Points on a hilly landscape, in no order, each with its height.
From any point a ball rolls to the lowest of the 3 points nearest to it. It stops when none of these is lower. Distance is the straight distance between rows; heights are no part of it.
fidat: [  4   0  25  52 -15  34  31  19 -39  41]  h=48.4
sovak: [-10 -19 -21 -44   6 -17 -11   6  35 -19]  h=91.8
Komur: [ -2  22  45  41   6  26  23  -6 -56  14]  h=32.6
Ses: [ 15  -8   8  41  -1   4   4 -20   1 -15]  h=28.2
panav: [-18   6 -54 -88 -18 -26 -11  21  43 -35]  h=76.2
dovek: [ 14  15  31  83 -17  28  58 -11 -52  38]  h=54.9
daro: [  5  -8  15  67 -25  24  33  23 -23  75]  h=51.8
kepe: [-11 -36  -9 -36  -1 -18 -46  59  58  62]  h=79.6
Beda: [ 10  -8   7  90 -28   5  23  -1 -14  38]  h=54.4
Rofi: [ 10  -6   6  74 -23   6  12  10   6  40]  h=54.7
Nur: [-19 -14  10 -29  -6  16 -17  65   3  83]  h=45.0
dib: [-13  16 -32 -71  11 -34 -24  22  26  -7]  h=75.7
vibi: [  5   0   0  -1  10   0  -8 -15   1 -25]  h=40.2
detof: [ -7   6 -38 -62  -7 -26  -6  -3  26 -42]  h=77.7
Namu: [  6  -6 -17 -31  -3  -3  11 -33  11 -56]  h=46.2
Muten: [-25  50  -3 -53  31  -9 -16  -4 -34  11]  h=13.5
kigi: [ -8 -59 -48 -52 -31 -16 -18  14  67 -24]  h=74.1
lif: [ -5  20 -15 -41  19 -13  -2 -13  -4 -19]  h=57.6
kofog: [ -2 -12  18  42 -12  17   4  27  -9  56]  h=59.0
Domuz: [  4 -45 -14 -15  -6 -14 -30  40  55  29]  h=77.0
sus: [ 28   3  23  66   1  25  27 -46   0 -40]  h=27.9
nevur: [-14 -12  18 -16   3   1 -20  39  -4  47]  h=34.7
fip: [-25  -9 -15 -39  10 -21 -34  41  20  24]  h=10.8
suk: [ -9  30 -47 -92  -3 -16  -3  11  19 -23]  h=72.0
dozim: [  6 -14   5  11  10   4  -8   2  16  -5]  h=42.0
mesit: [-22   4  -3 -37  17  -8 -17  16 -13  -3]  h=11.3
mugi: [ 17 -36 -16  25 -17   6   8 -34  34 -43]  h=29.3
Rebo: [-21  40 -32 -75  15 -20 -25  26   7  10]  h=77.1
kub: [ 33  -7   0  77 -10  13  34 -41  13 -41]  h=30.8
nenol: [-10   2  33  27   1  22  11  18 -38  22]  h=41.0
sos: [  4  -2  24  53   4  19   7  -1 -11  16]  h=38.5
Biza: [  9  28  39  48  16  28  20 -51 -64  -5]  h=34.0
Vegi: [ -3  32  55  33   5  31  24 -28 -82   8]  h=27.7
Ludo: [  7 -46 -26 -37 -18  -7  -9   2  53 -41]  h=55.7
mokep: [-12 -40 -31 -55  -1 -27 -22  40  64   9]  h=78.8
puvit: [ -7  44 -14 -61  12 -23 -10 -15  -3 -13]  h=36.7
damot: [  0   9  29  24  14   9   0 -18 -24  -9]  h=62.9
vogo: [  6   1  16  86 -26  23  49  -3 -31  45]  h=54.0
Rotu: [-35  35  10 -56  16  -5 -22  38 -42  50]  h=20.5
pulob: [ -7 -26   0  -3   5   4 -31  29  34  36]  h=69.3
mepon: [ 31 -20  -7  71 -14  12  18 -23  18  -4]  h=32.5
vuz: [ -5  23 -30 -72  -3 -14   1 -13   7 -42]  h=60.9
Peri: [ 17 -12   6  22   6   4   5 -29  11 -43]  h=31.1
kesil: [ 27  12  22  37   5  25  29 -72 -30 -66]  h=33.1
fulu: [-12  10  27   0  12   9   2  27 -28  30]  h=51.1
nog: [ 17   7  18  54  14  15  19 -35 -13 -35]  h=24.3
mik: [  6 -22   5  37  -5   2  -8   2  18   4]  h=31.2
met: [ 20  15   5  -8 -10   6  29 -72 -26 -80]  h=37.7
bap: [ 16 -48 -22   3 -18  -3  -9   1  62 -21]  h=17.5
geger: [-40  31  -1 -70  19 -14 -24  58 -31  59]  h=20.2
vif: [-12  -3 -39 -73  13 -26 -29  34  43 -12]  h=77.6
lef: [ 10  13  22  73  -1  15  29 -17 -33   2]  h=36.2
Ralur: [  8  18  29  17  27   3   1 -43 -32 -39]  h=65.3
pubid: [ -6 -22   8  22   3   4 -13  21  23  15]  h=48.5
Dev: [  4  23  20  -5  18  -1  -6 -14 -24 -12]  h=57.3
nevov: [-36   5  12 -48  10 -15 -24  53 -13  50]  h=21.6
mobu: [ -9  20 -15 -46  18 -17 -15  -1  -1 -14]  h=57.2
fipo: [ -2  29 -45 -85 -21 -11   3 -19  12 -54]  h=70.4
toka: [  4  22   2 -21  15 -10   6 -28 -17 -37]  h=47.1
tokot: [-28  13   9 -39  15  -5 -22  31 -19  36]  h=22.6
vud: [  4 -11 -14 -29  11 -12  -7  -2  14 -22]  h=71.0
kibod: [ 48 -29 -29 100 -40   1  33 -44  36 -28]  h=34.5
Sikug: [-15  31  27 -17  16  -1   1 -10 -62  15]  h=66.3
nitos: [ 15  13  -2 -17   7  -4  11 -48  -9 -52]  h=42.1
nim: [ 37 -21 -11 112 -36  -6  23 -32  10  -5]  h=33.3
vitu: [ 23 -40  -5  29 -10   0   1  -9  32 -10]  h=28.0
nomut: [ -2 -23   8  22  -9   9 -21  45  17  57]  h=70.3
sadaz: [-16  16  11 -16  13  -5 -18  16 -14  22]  h=42.8

For each start below, name every point that the ball comes to, in order.
nitos => met > kesil > nog
vif => dib > suk > vuz
vibi => Peri > Ses > nog
Beda => daro > fidat > nenol > Komur > Vegi
Nur => nevov > geger

Call two points neighbours if one is among the 3 nearest of the other. Go from one point of each pair to the other, from neighbour to neighbour, staying as low as possible. Name the highest point that can't be avoided.
vitu / geger => fulu
Vegi / bap => lef
nog / vitu => Peri
